Each row is a point on a landscape with many valleys, with its height.
From any point a ball takes the steepest step (drop divided by distance) to one of its 2 nearest points. It stops when none of these is lower. Distance is the straight distance between rows; heights are no part of it.
Q_382 height 558: [-10  -4 -29 -19  11  32 -34   2   8 -15 -55   2  14   8 -17 -10  -5  19
  13  59   2   0   3   8   3 -24  -7  20  51   7 -11  -1  18 -43   9  -5
  -6 -25 -32 -17 -28  -3 -18  -5  22   9  15   9  20   9]
Q_107 height 285: [-32 -11  18  14 -20  11 -30   6  12 -28 -30  -4  20  32  11   9  22  -5
   1  10  25 -37  -8  -8 -10   9  33  -6  38  -4  -2 -19  20   9   6  22
 -24  42  43  -6 -29  -8   9  11  37  -4  24  12  -8  -7]
Q_627 height 221: [-26 -13  34  22 -10   2 -14  13   0 -14 -26  -8  14  14  -6  21   5 -20
   7 -18  29 -40  -5   0 -28   5  20 -20   8 -14  -8 -11   4  -2   0   8
 -22  37  41  12  -6 -11   9  10  11 -11  12  21  -9  -6]
Q_81 height 656: [  4   6  16  67   1 -30  22 -18   0 -22   9  22 -13 -40 -11 -52   4 -37
  19 -27  -9 -24  17  12 -20 -20  -8  -6 -18  21  36 -16  -6  -3  17 -11
  41  -9 -11 -39   1  22 -20 -18 -20  23   4  31 -18   4]
Q_280 height 564: [ 23  10 -23 -18  -3 -34  46 -22 -14  26  42  -8 -23 -17 -15 -10 -26  11
   5 -21 -12  43   3 -12  16   9 -26   6 -43  -4 -10  26 -19   9  -1 -11
  18 -28 -27  26  37  16  14   1 -44  -8  -9 -14   2  -2]
Q_780 height 571: [ -5   0  19  22  27  30 -15   9  45  16  25  20 -20 -13  44  23  27 -20
 -50 -59 -22   8  11   4 -33 -34   5  32  -9  -3  29   9  -8  10  20 -22
  22 -20 -23 -11   2  11 -31  -9  15   4   9   9   4  40]
Q_234 height 184: [ 24  18 -14  29 -27 -31   0 -23   9 -16  30  24   6  15  31 -63  39  24
  13  41   8   5 -17  -5  45  27  35  15  10  23  37  -8  19  42  18  29
  13  22  11 -52  -6  14  -2  -2   1  17   5 -20 -28 -17]
Q_344 height 410: [-20  -4  12 -16  39  28   9  30 -16  27  -8 -21 -18 -35 -21  45 -17 -20
   2 -37 -12  -5  18   9 -24 -37 -43 -16 -15  -5  -6   1 -30 -48 -20 -39
  -2  -7 -14   8  13  -3 -15 -22 -13   0 -12  25  16  20]
Q_447 height 91: [ 12  -8 -28 -18  32  46 -38  16  25  10   7  16   2  17  24   7  19   3
 -36  19 -43  46  -7   6   3 -21  19  46  26  -7   3  11  32 -13  -8 -23
  21 -43 -23  -2 -13   3 -27  -4  46   3   4 -20  -2  30]
Q_668 height 575: [ -2 -12 -32 -43  23  44 -30  31  -4  -5 -49  -1  18  13 -21  17 -14  20
  11  63 -13   4   1  12   7 -19  -8  13  48  -3 -26  -2  15 -50 -16  -9
 -16 -21 -15   0 -25 -12 -16  -4  30  12   1   4  13  11]
Q_182 height 264: [ 31  22 -37  18 -29 -47  29 -34 -27 -23  15  13  -3 -19  -8 -75  -3  24
  44  46  12   6  -9  -5  45  23   3   6  -7  32  25  -9  10  16  14  20
  23  -5 -11 -48  10  27   4 -10 -30  31  -4 -18 -24 -27]
Q_918 height 164: [ 10   3 -19 -28  34  28 -13  15  33  22  13  15 -12  18  27  30  16  -2
 -53 -18 -35  50   4  -4   0 -18  19  41   5 -17  -2  18  27  -5  -1 -29
  23 -40 -13  25  15  -3 -20   3  37 -17   2 -23  -7  32]
Q_864 height 347: [ -4  -2   9 -41   9  13  -8  22   4  25  26  -5 -10  -4  29  36   7  27
 -18 -14   5  15  -9  -2  -3   4 -14   5 -17 -15  -9   7 -26  10  -3   0
 -17  -7 -19  33  14 -10   3   5  -7  -1  -4 -20  19   3]
Q_17 height 350: [-12 -24  53  24   3 -12  10  22 -14   5  19 -20   2   4   2  32  -3 -32
 -13 -53   8 -29  -2   2 -30  26  20 -32 -31 -23 -15 -14  -9  22 -27  -2
 -12  50  61  14  -9 -19  17  11  14 -19  -5   7 -16 -12]
Q_862 height 366: [-13  -6   5 -31  34  24  15  32 -10  36  11 -21 -15 -22  -9  60 -14  -3
 -25 -49 -13  12  16  -3 -13 -27 -33  -6 -18 -17 -17  13 -23 -35 -16 -43
   1  -6  -9  22  30  -7 -13  -9  -5 -16 -13   8  15  20]
Q_680 height 204: [-19  -5  37  45 -16 -11 -15   6 -13 -33   3  -1   8 -28  18 -32  10 -22
  38   7   5 -48 -14  13 -17   1  -7 -31 -14  12  20 -30 -20  12   0  28
 -22  20  22 -26 -41  -4  -6  -8  -3  34   4  33  -9 -18]
Q_105 height 634: [  6  29  16  25 -25  -1 -17  -9  27   0  48  36   7   7  73 -42  44  18
 -10  13  15 -17 -24  -3   3  -3  10  20   1  17  42 -17 -20  54  39  33
 -16   6  -8 -31  -7  11  -6   8  -2  20  22   1   4  -5]
Q_442 height 180: [ 24 -14 -28 -13  15   1  12  14 -18  10 -25 -15  -2  33 -69  17 -52 -40
  16  -3 -35  31  27  -3   1  -1   8  -7  11  -4 -45   3  40 -39 -65 -28
  14   0  33  11  -5 -21   9  -4   8 -21 -23   0 -10   6]
Q_912 height 501: [  0  24 -13  -9 -13  14 -21 -19  32  11  10  21  -4   3  49 -24  36  49
 -18  26   3  11 -21   0  11 -11   0  33   7  13  28  12  -2  22  47  22
   9 -34 -41 -13   4  15  -7  10  -6  17  14 -10  16  10]
Q_177 height 440: [  1  13  -6 -50 -15  -1  12  -6   5  29  36   3 -12 -18  45   9  23  62
 -13  14  17  19 -25  -5  13  12 -32   8 -23  -5   8  14 -43  32  32  29
 -24 -19 -32  27  17   1  17  10 -31  11   0 -25  30 -17]
Q_24 height 416: [-18 -18  43  57   2 -14   5   2  -3  -7   3 -13   6  13  -8  18   7 -56
 -13 -67   1 -35  11  -3 -38  10  31 -21 -13  -9   5 -10  17  13 -15  -2
   8  44  52  -2  -2 -12   2   4  22 -24   1  24 -28   3]
Q_342 height 359: [  4  -3 -27 -63  37  39   6  24 -10  39  11 -11 -17  -4  -3  49 -10  27
 -24   0 -22  44  13   1   9 -26 -29  16   4 -17 -22  22 -14 -27 -13 -42
   1 -34 -37  27  29 -10 -12 -13  -3  -6  -5  -6  22  22]
Q_414 height 309: [ 21  -4  26  29  10 -14  10   0  18   6  49  16  -9 -17  26 -16  11 -22
 -28 -44 -20  11   1   8  -7   1   0   7 -37   1  13  -1 -11  28  -6  -8
  20   1  -8  -2   4   6  -4  -4  -4   7  -5  -3 -12   6]
Q_544 height 589: [ 12 -29 -20 -55  14  41 -39  32 -13   0 -15  -9  16   1   4  11 -11  30
   7  70 -25  16 -11  27  17  -2 -21   7  27  -5 -28  -9  -6 -31 -33   3
 -25 -23 -20   3 -39  -5  -8 -15  21  31 -12  -6  12  -4]
Q_429 height 540: [  4   5 -40 -15  -4  13 -16 -17  -9 -17 -49  -2  11   2 -30 -30 -17  21
  24  62  -3   4   3   3  13 -15 -11  12  32  12  -6   0  18 -37   8  -1
   8 -31 -34 -18 -15  14  -9  -3  -3   9  11   4  20   1]
Q_247 height 160: [  8   1  16  33  -2 -29  21  -9  23   4  31  10  -4  24  15   1  18 -22
 -28 -53   3   0   6 -15  -2  23  34   0 -21  -6  17   6  13  45   5  -2
  24  30  23  10  22   0   9  10   4 -24   2 -14 -21   3]
Q_880 height 153: [  4  -4  -8 -28  35  58 -34  26  27  22  11  16  -7  -3  40  27  26  16
 -41   8 -33  30  -4  13   1 -33  -6  43  18  -3   7   9   4 -16   5 -23
   6 -46 -42 -10 -15   5 -31 -12  27  17   4  -5  17  33]
Q_245 height 134: [  2 -16  -3 -12 -15   7 -31  10  -9 -22  -9   1  23   9  11 -24  -2  20
  19  66   2 -10 -21  12  21  23  -4  -8  22   6  -9 -22  -4   2 -12  33
 -30   9   2 -10 -43  -2   8  -1   9  27  -2  -6   3 -23]
Q_653 height 597: [ 13  10  -1  10  -5 -33  29 -21 -12  -3  22  -8 -14 -25  -8 -28 -15  -5
   9 -24   2   6  10  -2   7   7 -22 -12 -31   6   3  12 -19   3   5  -2
  17 -14 -14   2  24  16  12  -4 -41   1 -12   3  -5  -5]
Q_257 height 395: [ -4  -4   2 -43 -15  10 -19   8  17  14   7  14  11  37  36  25  33  42
 -29  27  17  13 -29 -15  20  30  27   9  23 -13 -13   7   8  32   6  26
 -25  16  12  34  -3 -19  24  22  29 -21  15 -37   9 -10]
Q_633 height 456: [-13  -1 -14 -34 -15 -12  17  -7 -50  -8 -28 -28   9 -15 -39   2 -34  23
  46  47  28 -21  -7  -1   9  10 -32 -42  11  -1 -30  -3 -29 -19  -3  20
 -39   0   1  21  -7  -9  29   3 -30  11  -6   0  21 -36]
Q_7 height 70: [  6  18  -4  23 -17 -37  28 -28  25   9  21  13  -6  21   3  -8  11   8
 -25 -38  11  10   6 -17  10  21  33  12 -18   1  17  26  15  36  21   3
  32   5   5   7  47   6   9  15 -10 -36   6 -18 -14  -2]
Q_124 height 498: [-17 -18  -6 -28   1  13  -9  20 -35 -11 -49 -20  14   3 -44  23 -34   5
  33  40  16 -24   6   8  -4   3 -12 -32  21  -7 -38 -11   4 -38 -27   5
 -35  16  18  15 -19 -24   8   2   8  -5 -10  14  13 -17]
Q_743 height 337: [-36  -6  21  23  -8  26 -40   7  28 -26 -20   5  17  30  31   9  37 -19
  -8 -10  10 -30 -13  -6 -25 -12  37  12  41  -6   9 -14  16  10  19  19
 -12  33  31  -8 -32  -2 -11   7  45   2  30  14  -1  14]
Q_927 height 534: [ 31   3 -18 -29  -6 -44  41 -13 -23  25  46  -9 -20  -1 -15   4 -28  11
  -2 -22 -16  52  -2 -16  33  36 -12  -5 -40 -11 -23  31  -9  24 -27  -5
   8  -6   6  48  33   7  27   4 -30 -19 -14 -31  -9 -10]
Q_959 height 517: [-19   3  25  -2  33  29 -11  17  22  22   7  -2 -17 -29  24  39   9 -15
 -30 -49  -9  -2  11   8 -28 -37 -19   9 -14  -2  16   3 -26 -17   5 -30
   4 -11 -25   3   7   3 -23 -12  -2   1  -2  18  18  31]
Q_758 height 428: [ -5  10 -12 -50  -8  19 -19   2  25  25  12  23   4  32  46  25  36  66
 -40  35  11  22 -29  -7  17  13  15  26  17 -10  -1  16  -1  28  24  25
 -17 -11 -19  35   5 -17  12  22  24 -10  10 -33  18   3]
Q_832 height 494: [  6 -19  -2 -54  -3 -13  25  18 -38  20  27 -24   2  -7 -24  33 -32  20
  10   6  -3  22 -13  -3  16  32 -26 -26 -24 -19 -47  10 -26   1 -48   7
 -33   9  10  50   8 -15  31   9 -16  -1 -29 -22   6 -25]
Q_873 height 265: [  5  10 -23 -18 -11   1  16  -4  -7  12 -36  -8  -5  42 -50  33 -24  -5
   1   4  17  11  16 -13   4   3  19  -8  22 -11 -43  21  38 -15 -28  -4
   4  12  26  25  25 -22  24  17   5 -46  -9 -12   2   2]
Q_666 height 67: [ -4   4  20  60 -25 -23  -1 -14  -5 -41   5  11  13   7   7 -46  22 -25
  29  11  15 -34  -5   2   8  12  32 -15   7  15  35 -24  16  28  10  24
  -1  47  39 -40 -22   9  -3  -3  12  16  14  10 -32 -12]
Q_282 height 388: [  1  -2  19 -33  -3  18 -10  19  12  20  41  11  -2  -8  58  16  28  32
 -20   4   6  10 -18   7   2   8 -16   3 -12 -13   4   4 -38  29   9  14
 -29  -7 -22  19  -1  -1   6   8  -1  11   1 -18  26  -4]
Q_363 height 263: [ 11   6 -26 -27  -5  -5  16  -9  -7  21  -3  -3  -7  31 -33  24 -22   9
  -6  -2  -1  32   7  -9  15   9   9   3   0 -10 -30  23  23  -2 -13 -12
   5  -4   1  34  34 -11  16   9  -2 -34  -3 -20   3   1]
Q_588 height 389: [ -4   0 -21 -61  32  42   1  23 -10  37   0 -14 -16 -27   1  46  -4  29
 -13  19 -23  36   9   7  12 -37 -51   7  12   1 -14  11 -32 -36  -6 -36
  -9 -35 -52   7  12   2 -14 -19  -6  14  -6  -4  28  21]
Q_729 height 460: [-22  -6  30  12  44  22  -4  26  -4  17   7 -11 -18 -42 -11  42  -8 -43
 -17 -62 -18 -14  15  13 -38 -37 -28 -12 -28  -5   8  -4 -32 -35 -19 -40
  13   9  -7  -3  -1  -7 -26 -19  -2   5 -10  33   1  31]
Q_211 height 606: [  7  14  16  28 -10   3 -13  -6  34  -3  43  25   1  -2  56 -26  38   8
 -17 -11  -2   3  -7   2  -2  -3  14  26  -6  11  32  -3  -2  39  28   9
   8  -5 -16 -21  -3  15  -7   3   1  15  12  -4  -2   9]
Q_831 height 470: [-15  16 -15 -51  -8   2  16 -18 -10  18   5  -6  -4 -20  25  11   7  63
  -2  25  26   4 -13  -3   9  -1 -42   0  -4  -1  -2   9 -46   5  38  16
 -31 -24 -45  26  18   2  20   5 -37  19   6 -14  37 -18]
Q_329 height 567: [  0  17  16  39   6   5  -2 -17  49   2  20  26  -5  -5  39 -17  30 -12
 -33 -53  -8  -3   5  -3 -21 -22  12  31  -5   4  41  -1  -4  24  40 -10
  25 -16 -29 -20  13  13 -25  -2   1   5  15  14  -1  28]
Q_233 height 426: [-11   8 -20 -58  12  32   4   7  -8  27   3 -11  -5 -31  12  37   4  56
  -6  25   1  19  -6   5   5 -21 -47  13   2  -8 -10   7 -42 -12  15  -4
 -23 -35 -56  23   5   4  -2 -11 -16  19  -8  -8  38   0]
Q_753 height 225: [ 11  -3 -27 -11  -9 -12  12  -7 -20   2 -40 -14   6  38 -64   5 -39 -22
  23  18   1   9  19 -10   4   3  11 -12  21  -2 -34  12  43 -19 -32 -11
   6   6  27   6   2 -14  16  11   2 -37 -13   1  -2  -4]
Q_164 height 657: [  3  -3   9  57  16 -12  12 -17  13 -24  -5  15  -8 -21 -27 -36  -9 -47
   7 -36 -19 -21  25   6 -29 -25  11   6  -9  18  27 -12   6 -16  11 -27
  45  -8  -8 -36   0  16 -33 -18  -6   8   6  30 -15  22]
Q_16 height 499: [ 12   3 -17  -1 -23 -25   7 -21 -25 -19 -23 -12  14   4 -28 -32 -23  11
  39  50  20  -9  -3  -5  25  22  -5 -20   5  11  -9  -4   6   4   1  21
 -14   2   7 -12  -8   5  14   7 -22   3  -2  -9  -3 -28]
Q_714 height 533: [  3  18 -15   0 -12   3 -11 -18  21  -9 -15  15   3   4  22 -26  15  30
  -8  27   9   3  -4  -5  14 -10   5  21  17   9  14   6   6   0  40  13
   2 -25 -32 -13   4  16  -2   6  -3  10  17  -8  10   8]
Q_573 height 320: [  1   3 -15 -39  20  17  18   8  -7  34 -11 -10 -15  -2 -20  44 -20   9
 -13 -24  -7  21  19  -5   0 -22 -20   1  -1 -15 -23  21  -6 -31  -4 -35
   1 -15 -17  26  34  -6  -5  -3 -13 -24  -5  -2  18  14]
Q_877 height 478: [ -5  -9  -6  -9 -17 -10   0  -1 -34 -18 -37 -20  11   0 -35  -8 -34   3
  43  41  12 -22  -2   3  10  14  -9 -32   7   1 -21 -10  -2 -21 -17  15
 -23   8  13   4 -20  -9  17   2  -8   2  -8   5   1 -26]
Q_388 height 256: [ -2 -22   0 -31  21  39 -37  30  16   3  -5   1   4  15  26  32  14  13
 -20  14 -15  11 -10   7  -2  -1   3  18  25  -9 -13  -1  12 -10 -12  -4
 -14  -1  -8   7 -20  -6 -11   1  38   0  -4  -7   9  11]
Q_68 height 239: [ 13  -6   0  -2  28   7  -5   8  39  18  38  16 -13  20  36  27  17 -14
 -57 -48 -30  36  -3  -6  -9  -5  27  32 -14 -17  -1  17  23  15  -6 -22
  22 -13   5  18  13  -5 -11   7  23 -20   1 -22 -12  17]
Q_457 height 627: [ -2   7  10  35  -7 -29  24 -16 -20 -15   4   3  -7 -42  -7 -41  -8 -15
  33 -10  13 -24   8   7  -7  -1 -19 -19 -24  14  17 -13 -23   3  17   1
  13  -4 -10 -24   7  13  -6  -7 -38  19  -4  15  -4  -9]
Q_585 height 570: [-24  18   4   8  -7   8  -7 -13  16  -5 -25   8  -6 -10  17  -8  12  13
  -1 -11  22 -17   1   0 -17 -25  -9  12   7  12  24   2 -12  -5  47   3
  -2 -17 -27 -13  10  14 -10   4 -18   4  18  19  18  13]
Q_554 height 300: [  9 -15   4  37  14   1   0   0   9 -18 -14  -2   7  23 -33   5 -16 -69
  -9 -31 -27  -3  23   3 -26   1  34   2  11  -4 -11  -4  51  -9 -33 -21
  29  22  45  -6 -14  -4 -15  -4  38 -22  -7   9 -31  16]
Q_907 height 211: [ -6  -7   2 -34  24  58 -47  30  26  14  -9  12   7   5  43  35  29  22
 -25  17  -3   7  -8   9  -7 -34  -3  23  33  -8  -1   3   2 -11   3 -11
 -17 -14 -23  -4 -19  -7 -21  -8  38  16   5   3  19  16]
Q_31 height 547: [-35 -14  16  -8  18  39 -25  27  -6  -9 -59 -17   8  -2 -21  43 -11 -10
  17   3  18 -39   2   7 -31 -27 -10 -11  29  -9 -16 -15   4 -48  -6 -12
 -24  20  14  -3 -10 -17 -17  -6  25  -5   6  39  12   9]
Q_774 height 299: [  8 -13   2 -32  22  30 -13  24   3  11  13  -9  -4   1   9  28  -3   3
 -20  -8 -17  21  -4   8   1   0  -7   9  -2 -13 -17  -1  -2  -8 -21 -10
  -4  -7 -12  20  -8 -10  -6  -4  16   3 -11 -11   4   1]
Q_882 height 353: [  6   0 -21 -21 -16   8 -19  -8  20   0   2  10  16  50  11   3  22  24
 -27  43  -3  20 -17 -13  28  29  43  24  33  -9  -7  24  39  25  -1  28
   6   5  19  16   0 -11  16  18  38 -19  12 -39 -11  -4]
Q_158 height 149: [-36  -7  42  42 -18  -3 -14   5  -5 -26 -26  -9   9  -3   7  -5  11 -17
  28  -3  33 -49  -8   3 -29  -1   6 -21   1   3  17 -25 -10   3  16  21
 -29  32  30 -11 -19  -5   0   0   7   6  21  34  -4 -12]
Q_369 height 369: [ 10  20  19  28   5 -16  18 -10  19   5  57  25 -19 -35  35 -26  13  -6
 -15 -47  -8   3   1   7  -9  -8 -11   6 -39   8  36   0 -30  31  23  -3
  27 -14 -24 -18  15  19  -9  -8 -36  18  -1   5  -6  10]
Q_656 height 243: [ 23  -9  22  26   7 -12   3   4  30  -2  65  13  -1   9  40  -3  24 -34
 -42 -53 -23  15  -3   1  -4  18  28  11 -23  -7  14  -5  -2  51 -16  -3
  22  20  20   5  -6   1  -2   0  20  -7  -4 -17 -22   5]
Q_802 height 361: [ -7  33 -21  -8 -36 -40  41 -47 -31  -6 -14 -11  -3 -35 -13 -41  -5  32
  45  27  31 -14  -4 -11  19   5 -29 -15 -15  15  12  -9 -24   7  40  16
  -3 -21 -20  -8  27  18  27   6 -64  15   5  -4   6 -30]
Q_807 height 213: [ 12  21 -33 -14  -6 -19  26 -25   6  25   2   4 -14  18 -20   4 -12  21
 -19 -11  -3  40   9 -20  17   8   5  15  -9  -3  -7  30  17   7  10 -11
  20 -23 -11  30  44   5  14  11 -21 -41  -1 -23   3   6]
Q_455 height 129: [ 21  -8 -12   9   8 -20  25   0 -20   7  -6 -17 -10   6 -57   1 -47 -47
   7 -28 -30  19  27   0  -3   6  -6 -13 -17  -3 -29   6  16 -26 -47 -30
  26   4  19   9   7 -10   4  -5  -8 -24 -20   6 -11   6]
Q_262 height 281: [-16  -4  10  21  -5  -3  -2   0  -5 -17 -52 -14  10  23 -38  18 -21 -20
  15   0  20 -31  10  -7 -20  -2  16 -17  20  -5 -18  -4  25 -22  -8  -2
   0  26  37   6   1 -11   7   8  14 -28   4  17  -5   1]
Q_134 height 292: [  7 -13  34  15 -14 -37  22  11 -27   2  15 -23   2   4 -24  22 -20 -30
   8 -37  17 -19  -3  -1  -5  39   6 -40 -33  -8 -21  -1 -13  22 -29  10
 -11  43  49  23   7 -15  32  11 -13 -23 -16  -6 -18 -22]
Q_127 height 73: [ 13 -15   8  27  13 -19  21   6 -24  -7  -4 -22   0  -3 -60   8 -41 -69
   4 -41 -30  -3  21  11 -20   6  -3 -27 -22 -10 -26  -7  14 -19 -59 -22
  21  22  39   8  -7  -9   4  -9   3 -18 -26  16 -18   1]
Q_216 height 128: [-11   6  24  47 -39 -30   3 -16  -8 -35  -8   6  13   6   7 -33  14 -11
  31  18  40 -45 -17  -6  10  16  29 -23  -1  15  30 -23  -4  25  20  31
 -16  43  46 -31  -4  -2  13   5  -3  10  19   8 -19 -28]
Q_829 height 574: [-26  -6  -5  -5  22  39 -29  21   6  -1 -51  -7   8   4 -23  30  -5  -6
   1   0   4 -16  16   4 -17 -33  -3  10  37  -6  -5  -3  12 -49   5 -22
  -3  -3  -7  -4  -4  -6 -24  -9  20   0   3  21  19  20]
Q_2 height 414: [-20  25 -20 -15 -15 -20  35 -33 -36   0 -29 -20  -5 -30 -35 -17 -18  24
  47  18  23 -12   7  -9  -5  -8 -48 -27  -5   1  -1  -5 -28 -25  29   8
 -20 -21 -24   3  11  10  20   4 -51   8   6  14  24 -19]
Q_98 height 476: [-16 -11  41  57  17 -13   8   0  17 -14  15   0  -4 -10  -2   8  12 -56
 -24 -79  -6 -27  19   8 -43  -9  18  -8 -26  -7  20  -9  -2  13   5 -12
  22  29  21 -11   2   0 -15  -2  13 -10  -2  30 -17  20]
Q_304 height 311: [ 10  30 -29   3 -30 -37  23 -38 -18 -14  -6  -1  -7 -17 -11 -56  -3  36
  28  38  21  -1  -7 -12  33  13 -14  -3  -6  21  23  -3  -3   5  35  14
  14 -20 -22 -26  16  18  12   3 -42  11   4 -12   3 -18]
Q_420 height 514: [ 28  -8 -20 -45  -4 -27  37  -2 -37  21  38 -23  -6  -9 -27   7 -37  15
  13  -3 -20  54  -3 -12  34  27 -29 -18 -37 -10 -40  19 -22   9 -42   8
 -11  -2   0  49  21   4  33  -1 -25  -8 -23 -31   2 -25]
Q_944 height 430: [  3  14  12   3   5  -3  20 -10  17  26  41  15 -26 -44  33  -1  12  10
 -19 -41 -11  16   3   7  -7 -24 -33  15 -36   9  30  14 -46  10  31  -9
  21 -38 -48  -4  23  21  -8  -6 -39  15  -2   7   9  11]
Q_749 height 231: [ 43   5 -23  17 -29 -43   9 -16 -17 -18  36  18   5  -7   9 -75  10  17
  35  47  -2   8 -13   0  53  35  10   8  -9  25  25 -17   9  25   1  21
  12   3   4 -47  -9  21   7 -16 -13  33 -10 -25 -29 -25]
Q_576 height 518: [ 17   9 -33   1 -21 -19   5 -27 -15 -20 -42  -3   9  13 -41 -41 -24  15
  31  56   7   2   8  -9  33  10   1  -3  26  26  -6   3  22 -16   4  11
   6  -9  -4 -17  -3  10   9   1 -12   2   4  -5   3 -11]
Q_493 height 602: [-12  -5   2  14  30  38 -25  17  16  -1 -35   2  -3 -13 -11  15   1 -29
 -10 -12 -23  -1  20   8 -27 -47  -6  22  23   5   6  -1  14 -47   4 -37
  22 -19 -20 -22 -17   9 -36 -16  20   4   7  21   6  35]
Q_175 height 199: [ -1 -11  30  53 -28 -44  18 -14 -21 -24  -2 -10  10   9 -16 -21  -3 -30
  27 -12  21 -43  -6  -2   5  37  30 -40 -20   4  15 -10  10  22  -7  26
  -7  58  60 -19   2  -3  16  11  -3  -5  -6   7 -31 -32]
Q_521 height 472: [  1 -15  -8 -50 -13 -13  23   6 -49   3 -10 -27  10 -10 -36  10 -35  25
  35  37  17   0  -2  -1  19  28 -31 -39  -6 -16 -43  -1 -25  -7 -24  21
 -43   8   5  37  -4 -11  37   7 -26   6 -18  -6  14 -42]
Q_238 height 463: [-12  21 -10 -29  -8  18 -22  -5  31  20  21  26   1  19  63  -2  45  64
 -35  37  15  14 -28  -2  11   0   1  36  13  -4  19   8 -10  27  39  26
 -19 -27 -35  10   0  -4   0  16  10   8  17 -24  24   6]
Q_708 height 179: [  7 -15   4   5  -5   3 -21   6   2 -19 -11  -3  11  12   0 -16  -4  -9
   7  28  -6  -5  -8   2   5  14   5  -4  10   5  -9 -11  17  -2 -16  15
 -10   4  10  -9 -29  -3  -1  -2  19   8  -4   1  -8 -11]
Q_88 height 520: [-27 -28  12 -13  17  24 -27  37 -26 -11 -43 -19  10  -8 -36  34 -20 -14
  30   8   0 -41   3  12 -23  -4 -13 -29  13  -4 -26 -17  -2 -41 -35  -7
 -34  25  24   5 -32 -26  -8  -9  18   4 -12  32   4   0]
Q_517 height 524: [ -8   6  32  50   6  -6   6  -7  34 -10   9  12  -1  -8  21  -6  22 -35
 -27 -63  -3 -19  13   2 -33 -15  24  12 -13   3  31  -3  -3  20  28 -10
  25  11   4 -16   4  12 -18  -3   4  -5  12  21 -14  15]
Q_526 height 88: [  5  -2  -3  -2 -30  -6 -22   1 -21 -23  -2   5  18 -20  23 -51   2  17
  43  73  17 -26 -25  21  21  22 -15 -21   9  14  10 -30 -22   7  -5  40
 -39  -4  -1 -29 -45   7   9  -2  -7  48  -2   3   6 -31]
Q_258 height 631: [ -3   0  10  34  16  16  -4  -7  15  -5 -17   2  -9 -20  -8 -11  -7 -35
  -4 -25 -15 -13  19   8 -30 -32 -11   7  -3  14  22  -5   2 -24   8 -22
  20 -17 -19 -21 -10  13 -30 -16   1   5   7  30   0  20]
Q_353 height 133: [ 21  11   6  54 -24 -28   3 -17   9 -31  34  31  12  20  28 -62  34 -13
  11  19  11 -12 -11  -4  24  23  48   3   9  17  47 -19  15  48  13  23
   7  40  34 -56 -17  13  -7  -1   6  20   4  -7 -36 -14]
Q_162 height 334: [ -9 -11  -8  27  13  12 -11   7   4 -15 -46  -8  10  26 -47  10 -24 -48
   7 -13 -14 -17  21  -1 -25 -15  23   1  24  -3 -17  -3  48 -33 -19 -21
  21  13  30  -8 -14 -10 -13   0  23 -23   0  19 -14  15]
Q_250 height 150: [ 10  25 -24  12 -11 -32  28 -39  12  11   5   6 -13  12 -17 -19  -5  19
  -5 -20   7  23  12 -19  17   6  18  12 -15  12   8  21  15  16  24  -6
  33 -15  -9   5  48  12   8   7 -27 -29   1 -13  -9   8]
Q_914 height 143: [-13  -1  19  20 -19  -8 -16   1 -22 -26  -9  -2   7 -31  14 -40  -1  -6
  49  41  24 -36 -21  13  -2  -1 -20 -25  -5  17  16 -23 -20  -3  12  32
 -25   0   0 -29 -32   6   1  -7 -13  38   0  16   5 -23]
Q_78 height 238: [  6 -21   9  16  15   8 -14  14  16 -14   0   1   6  11  -4   1   0 -33
 -13 -14 -23   4   4   3  -7   3  22   5   6  -6  -5  -9  29  -1 -23 -11
  12   2  18  -7 -19   0  -9  -3  30  -2  -2   0 -16  10]
Q_844 height 251: [ 16 -18  26  31 -16 -38  16  -3 -17 -13  15  -8   9   8 -20  -2  -9 -34
  13 -25   8 -12   5  -1   4  45  28 -35 -24  -5  -5  -6  10  27 -34  14
   0  49  54   7   3  -8  27   7  -1 -17 -19  -9 -31 -19]
Q_85 height 313: [ 13   2 -24 -17 -14  -2  -2  -8   6   2 -15   4   5  40  -8  10  -1  19
 -14  26   9  27  -3 -16  19  22  24  13  16  -2 -16  23  41  10  -8  16
  13  -3  13  21  15 -15  13  16  16 -26   1 -32  -6   0]

Call two points neighbours if one is among the 2 nearest of the other. Go from one point of each pair to the other, from neighbour to neighbour, staying as low as possible. Name the highest point that can't be avoided.
Q_7 / Q_447 => Q_656
Q_573 / Q_877 => Q_780
Q_526 / Q_447 => Q_554
Q_573 / Q_7 => Q_831
Q_7 / Q_127 => Q_873
Q_158 / Q_526 => Q_680

Two balls start at each pair of points below. Name the first point that both come to, or write none.
Q_238 / Q_944 => Q_7
Q_369 / Q_912 => Q_7
Q_554 / Q_134 => none
